A landscape with many valleys, sampled at points; each row gives a point and its height.
From any point a ball rolls to the lowest of the 2 points nearest to it. It stops when none of these is lower. Distance is the straight distance between rows; heights are no part of it.
Q236: [ -7  -7   0  41   6   0   3  17  -1 -34   9   2   0 -31  -1  19   3  -6
  11  16   1 -11  20  33]  height 3.88
Q209: [-30   0   6 -43   0 -22  11 -21   3  22 -23  23   3 -15  48  35 -21 -14
  40   7 -72  33   5 -35]  height 2.68
Q287: [-11  39  13 -10  30 -10  46  20  17  33 -35  18   2  14   8  11  45  -6
 -81 -27  23 -34  -2 -22]  height 3.01
Q58: [-15  20 -44  69  39   5  22  28  47 -12 -14  32 -11  22   0  19   1   4
 -36  16 -26 -12  39  22]  height 3.76
Q950: [ 47 -35  38 -10 -53  16  -5   0  -2  -9  12 -45  22  78 -48 -67  50  22
 -27  -2  39   0  16 -11]  height 4.46
Q681: [ 13 -12  16 -48 -27   7 -13 -28 -42  23   8 -12  -1 -32  24  -2  10  26
  48   3 -43   1 -23 -30]  height 4.07
Q758: [ -9  48   7 -50  15 -38   5 -22  33  63 -47  -2  15  52  -4 -22  -8  -4
 -10 -18  36  11 -27   9]  height 5.74
Q963: [ 16 -53 -20  20 -28  38   7 -19 -31 -32  15 -17  23 -22 -25   3 -38 -18
   8   0  32   1  -7  44]  height 2.75
Q76: [-25  22  -2 -10   9 -23   8   6  -4  10 -20  25  -8 -20  26  26 -20   2
  31  -1 -47  27   4 -26]  height 3.62
Q315: [-24  -5 -28  33  -8  -4  32  22 -12 -51  16  20   7  -5  17  15 -30  -9
 -20 -15  13   8  14  67]  height 3.83
Q879: [-47  -2 -20  12  29  -8 -12 -10  43  35 -36   8  13  11  -5   4 -27 -40
  26  19 -21  45  14 -32]  height 6.63
Q764: [ -4  -9 -52  49  23   0 -11   2  38   6 -13  28 -21 -25  -8  34 -23 -16
  27  42 -23  30  18  27]  height 6.82
Q839: [-17   2 -43  40  21 -20  35  26  19 -46  15  26 -24  -9  17  31  -8  19
  -3  12 -23   2  26  49]  height 2.61
Q372: [-10  19   2  48  35   8  -3  10  29  -7 -21   1   5  16 -20   2   8 -25
 -12  25  34 -13  22  22]  height 6.59
Q814: [-19  32 -16 -20  16 -51  -4  19  19   5  11  31 -41 -19  32  42 -17  22
  32   2 -42  43  -8 -35]  height 3.98
Q67: [  1  -8 -19  44  31  25 -12  -9  33  -1 -30  -5   2   7 -27  17  -3 -43
   1  43  46  -8  20  51]  height 6.37
Q5: [ 59 -70 -16   3  -5  64 -26 -46  -6 -17  37 -39 -15 -28 -55  15  12  -3
   2   9  13 -47  16  22]  height 5.73
Q535: [-20  -2  -2  36 -21   5   3  28  -6 -45  18   4  15  -1   0  -1 -18 -30
 -41 -32  34 -10  12  60]  height 4.15
Q786: [  7 -12   0  26 -25  13 -36  -6 -16   5  10 -10 -14 -32 -19  -4   8  20
  34   4   7 -11   0  -9]  height 7.66
Q161: [ 34 -22  -5 -25  -4   0  16  -9 -29 -38  95 -30   2 -36   8  12   5  12
  60   8 -11 -18 -46   1]  height 4.41
Q774: [-18  23 -61  53  30 -15  33  28  32 -24  -2  41 -24  13  10  25 -24  26
 -17   6 -49  15  23   8]  height 3.35
Q852: [ 27 -36  15 -29 -45 -11   8   1 -39 -51  70 -28   7 -28   5 -15   5  35
  36 -13  -6  -3 -35  -1]  height 4.64
Q9: [ -7   1  38  24 -32   4 -24  29  16 -22  11 -23   6  16 -19 -29  27 -17
 -52 -33  44 -32   4  15]  height 4.69
Q907: [-14  46 -44  26  17 -26 -23  29  36  30   6  39 -37  -6  10  38 -48  -3
 -26  -8 -31  58  -5 -20]  height 7.06
Q189: [ -3  13  13  34   1   7 -36   2   9  14 -13 -11  -3  13 -27 -18  13  -9
   1   9  44 -16   1   1]  height 6.81
Q504: [ 32 -47 -11  19  11  45 -21 -37   1 -10  11 -36 -10 -40 -37  24   9 -22
  16  32  15 -36  19  26]  height 5.88
Q965: [  1 -23 -45  42  16  23 -13  -2  27  -6 -18  13 -11 -27 -20  41  -1 -23
  12  43  10  -1  19  52]  height 6.62
Q266: [ 16 -26 -11  31  48  37   0 -31  18  -7 -16 -33   3 -12 -26  23   3 -39
  22  53  17 -18  25  19]  height 6.10
Q960: [ 26 -13  44 -45 -48   8  -2  -2 -21   7 -10  -3  23  60 -15 -70  29  33
 -40 -22  47 -10 -14  -4]  height 3.12
Q759: [ 26  -5 -17 -22  29   0  37  -5 -11 -32  92 -23   1 -29  23  37   6 -10
  64  38 -26 -17 -34  14]  height 4.21
Q444: [-26  38  14  13  22 -14  25  38   4   1 -10  18  -7  -8  12  15  33   1
 -56 -31  -5 -28  12  -9]  height 3.73
Q96: [-16   4 -21   9 -21 -18 -54   0  -1  33   2   7 -33 -29  -2   8 -19  18
  36   0 -16  34 -10 -32]  height 6.42
Q24: [-33  40 -41  27  17 -11  29  29 -14  -4  -4  39 -14  12  20  29 -36   0
 -37 -32 -11  32   4   0]  height 5.76
Q708: [-11   3  37  26  -6  -5  -8  34  12 -39  11 -18   2 -16   1 -10  26 -19
 -38 -10  17 -30  21  21]  height 4.62
Q939: [ -5  -7  -5  36 -45  13 -29  17  19 -32  24   9   0  21 -11   3   2 -43
 -50 -38  50 -25  -1  69]  height 4.37
Q72: [-25  16   1 -45 -27 -17 -30 -15 -10  67 -35  39 -35   4  27  -1 -18  12
 -17 -40   5  10 -14 -36]  height 5.19
Q887: [-11  13 -19 -14  21 -34  26   4 -13 -33  38  17 -20 -15  31  33 -25  14
  64  13 -26  30 -18  -9]  height 3.40
Q463: [-26  22  -8 -28 -22 -28 -48   5  -4  46 -13  24 -40 -11  18  15 -26  22
  10 -27 -17  42 -15 -30]  height 5.99
Q256: [ 74 -34  33 -50   4  45 -24 -30 -28  -5  16 -68  35  14 -22 -43  41   8
  -8  30   8 -29  -1 -47]  height 5.21
Q336: [ 36 -51   8 -16 -65  10  -1  -5 -58 -34  45 -22  12 -11 -14 -30   1  44
  20 -29 -12   6 -12 -18]  height 4.86
Q586: [ -9 -20  25 -67  30   6  22 -50   7  37 -37 -30  46   1  27 -12  -2 -45
  31  27 -41   6 -12 -32]  height 6.00
Q476: [ 21 -15  40 -65 -37   3   2 -26 -19  38 -36  15   4  35   9 -71  12  27
 -23 -13  35 -19 -10  -8]  height 0.56
Q47: [  5 -16  26  38 -61   8 -42  14  31 -27  27 -22  -3  37 -27 -34  22 -35
 -55 -36  48 -37   2  46]  height 4.54
Q555: [ 46 -71 -18  13 -68  31   5 -15 -46 -24  49 -22   2  11 -42 -27  -5  29
  11 -30   6   8   6   3]  height 5.06
Q347: [  1  -7  14  -4  24  25  32  -5 -42 -25 -19 -19  41 -19  16  -6 -24 -19
  14  19 -22   8   0  -4]  height 3.91
Q249: [-13  46 -21  -5  30 -43  28  33  25  -3   3  47 -36  -6  29  49   0  35
  -5 -11 -58  19   9 -35]  height 3.19
Q94: [-22  14  24  -7  17   0  30  14 -33  -9 -34  12  27  -3  17 -10 -19  -4
 -11  -6  -8   5   4  -6]  height 4.42
Q890: [ 57 -37  33 -31 -17  29 -10 -22 -16 -12  10 -65  23  41 -40 -62  41  21
  -9  18  34  -5   9 -26]  height 4.95
Q388: [-12  49 -25  25  -1 -23 -27  34   7  23  14  35 -36 -13   5  39 -21  13
 -29 -25   5  21 -11 -13]  height 7.18
Q940: [ 52 -84  -7   6 -36  55 -12 -36 -10 -31  31 -40  -5   2 -58  -5   8 -14
 -21   2  28 -28  11  31]  height 5.58
Q389: [  8  -9 -19  31 -53 -21 -48  28  36 -18  53  24 -43 -19 -21  13  22  21
  -7 -24  28 -16 -11  40]  height 7.39
Q123: [-16  46 -47  56  40   1   8  25  32  12 -21  35  -6  31  -3  19 -14 -17
 -39  -2  -2  12  14  -1]  height 4.06
Q967: [-19  19  -8  26  17 -24  23  34  -4 -33  11  22 -10 -19  20  19  -5  14
   5  -3 -21   0  12  13]  height 3.34
Q23: [ 14   1  48 -25  23  11   1 -16  -7  -5 -30 -46  34  13 -14 -31  14  -4
   7  27  36 -11  -5 -12]  height 5.44
Q787: [-33  17  10 -19  34  -4  49  -5   3  13 -56  36  24  27  29  -9 -17 -12
 -15  -6 -30  16  12 -18]  height 5.01
Q955: [ -7   6  23 -40   0  -2 -21 -29  15  54 -40 -22  10  33 -15 -49  16  11
  22   6  28   4 -13 -20]  height 7.24
Q148: [ 11 -21  -7  32 -36  -8 -39  12  10 -19  35  -3 -27 -33 -27  12  20  22
  24   7  19 -22   2  21]  height 7.53
Q648: [ -9   4  35  23  12   4  15  24 -17 -39  -4 -14  19 -28  13   1  17 -10
  -9  13  -6 -17  23   8]  height 4.30
Q238: [ 53 -23  33 -70  12  40 -14 -48 -22  37  -7 -54  28  10  -1 -39  30   5
  17  29 -11 -22 -12 -43]  height 5.42
Q46: [-17  67 -33  31  41  -4  -5  11  29  43 -16  26   9  44  -1  14 -15 -31
 -42 -21  19  19 -14 -14]  height 4.33
Q138: [ -1  25  54 -28  29 -20  21  19  10   9 -34   8  13  10  10 -16  46  -3
 -55  -2  21 -44   6  -7]  height 3.93
Q656: [-14  39  10   0  24 -30  39  34   9  -9   0  39 -17 -15  35  32  30  30
 -24 -10 -59 -24  18 -19]  height 2.35
Q591: [  4  14  -7 -21  28 -19  48   4 -11 -39  67   4  -3 -10  47  30   5   8
  70  41 -36   8 -27  -8]  height 3.90
Q986: [ 26 -28   4   2 -14  44 -32 -29 -24  24  13 -39  -5 -13 -28 -26  24  18
  42   3  -9 -12  13 -34]  height 7.78
Q259: [-33  24 -28  31  24 -15 -17  15  34  30 -28  28  -9  -1   1  15 -35 -19
   2  13 -35  49  16 -25]  height 6.88
Q149: [ -7   7  21 -50 -21  -9 -13 -27  -9  64 -41  30 -15  27  15 -44  -5  14
 -18 -26  28  -9 -13 -19]  height 3.67
Q302: [ -5  28  39 -14  23 -21  37  28   3   3 -22  32  -2 -15  37  11  52  10
 -49  -5 -38 -50  22 -18]  height 3.18
Q740: [ 23 -25  28 -74  20   9   0 -58   2  49 -28 -48  35  12  12 -32  10 -16
  31  25 -19  -5 -19 -33]  height 5.70
Q495: [ -4  13  10   3 -20  11 -42  -4  -7  42 -21   3  -7  22 -20 -35  11  16
   9 -10  28   4  -9 -24]  height 7.12
Q368: [-10   2   1  -2  12  -1  42   8 -48 -46   7   1  22 -23  33  11 -32   1
  28   7 -34  22   0  10]  height 3.37
Q707: [ -6  -6 -41  27   3 -13 -26   0  12   8  11  13 -29 -41  -4  25 -37  -4
  46  15  -7  38  -5   2]  height 6.68
Q552: [-10  -3 -16   0  -8  -9  16  -8 -34 -28  22  -1  -4 -35  13  22 -40   9
  50  -8  -6  29 -13   7]  height 2.70
Q499: [-31 -16   6 -16  37   5   5 -34  21  30 -36 -22  35   5   2   2 -11 -43
  36  20 -34  25   7 -37]  height 6.31
Q305: [  1   8  17 -12  -2 -15  -9   1 -23  -6  19  -3  -5 -44  19  19   7  21
  48  16 -29  -3 -11 -18]  height 3.50
Q486: [ 19  -6  46  -7 -48   6 -13  12  -5 -11   7 -30  21  65 -29 -64  34  13
 -49 -27  49 -23  -6   3]  height 3.89
Q846: [ -3 -31 -18  18 -18  10  25   7 -34 -55  20   0  16 -29   3  11 -41  -9
  12  -6  21  14  -2  52]  height 3.31
Q362: [ -2  25  26 -51  14 -22   2 -24  20  34 -47 -36  29  40 -16 -41  -7   8
   8   8  41  15 -21  13]  height 6.58
Q592: [ -3  28 -33  40 -24 -23 -36  37  17   2  45  32 -36 -20   1  26  -4  13
 -30 -33  29  -4 -13  24]  height 7.28
Q137: [-28  58 -12 -19  27 -18   0  -6  25  58 -36  19  12  50   5  -8 -16 -27
 -32 -25  26  24 -23 -14]  height 4.85
Q672: [  0  15  54 -38  18 -10   3  -3  -1  14 -45  -5  19  14   5 -35  21   7
 -13   7  30 -25  -7  -4]  height 4.77
Q417: [-36  34 -23  -1  26  -4  53   7   1   0 -39  45  -4  29  27  18 -23  11
 -36 -27 -43  21  13 -22]  height 5.47
Q91: [ 40 -88 -22  16 -75  34  -9 -22 -17 -24  41 -21  -9  11 -56  -7  10  10
 -11 -12  15 -13  -2  48]  height 5.34
Q145: [ -6  -6  22 -48  -8   4   2 -33 -27  32 -19  -3  12 -29  44  11  -8 -14
  40  15 -58   4 -19 -32]  height 3.64

Call two points neighbours if one is among the 2 nearest of the other. Go from one point of each pair to the other, from neighbour to neighbour, staying as low as possible. Name the highest point that can't be avoided.
Q656 and Q476: Q764
Q656 and Q287: Q444
Q656 and Q209: Q814
Q963 and Q552: Q940
Q963 and Q839: Q9

Where does a ball stop that starts at each point below?
Q9: Q963
Q5: Q552
Q786: Q476
Q362: Q839
Q879: Q476
Q707: Q476
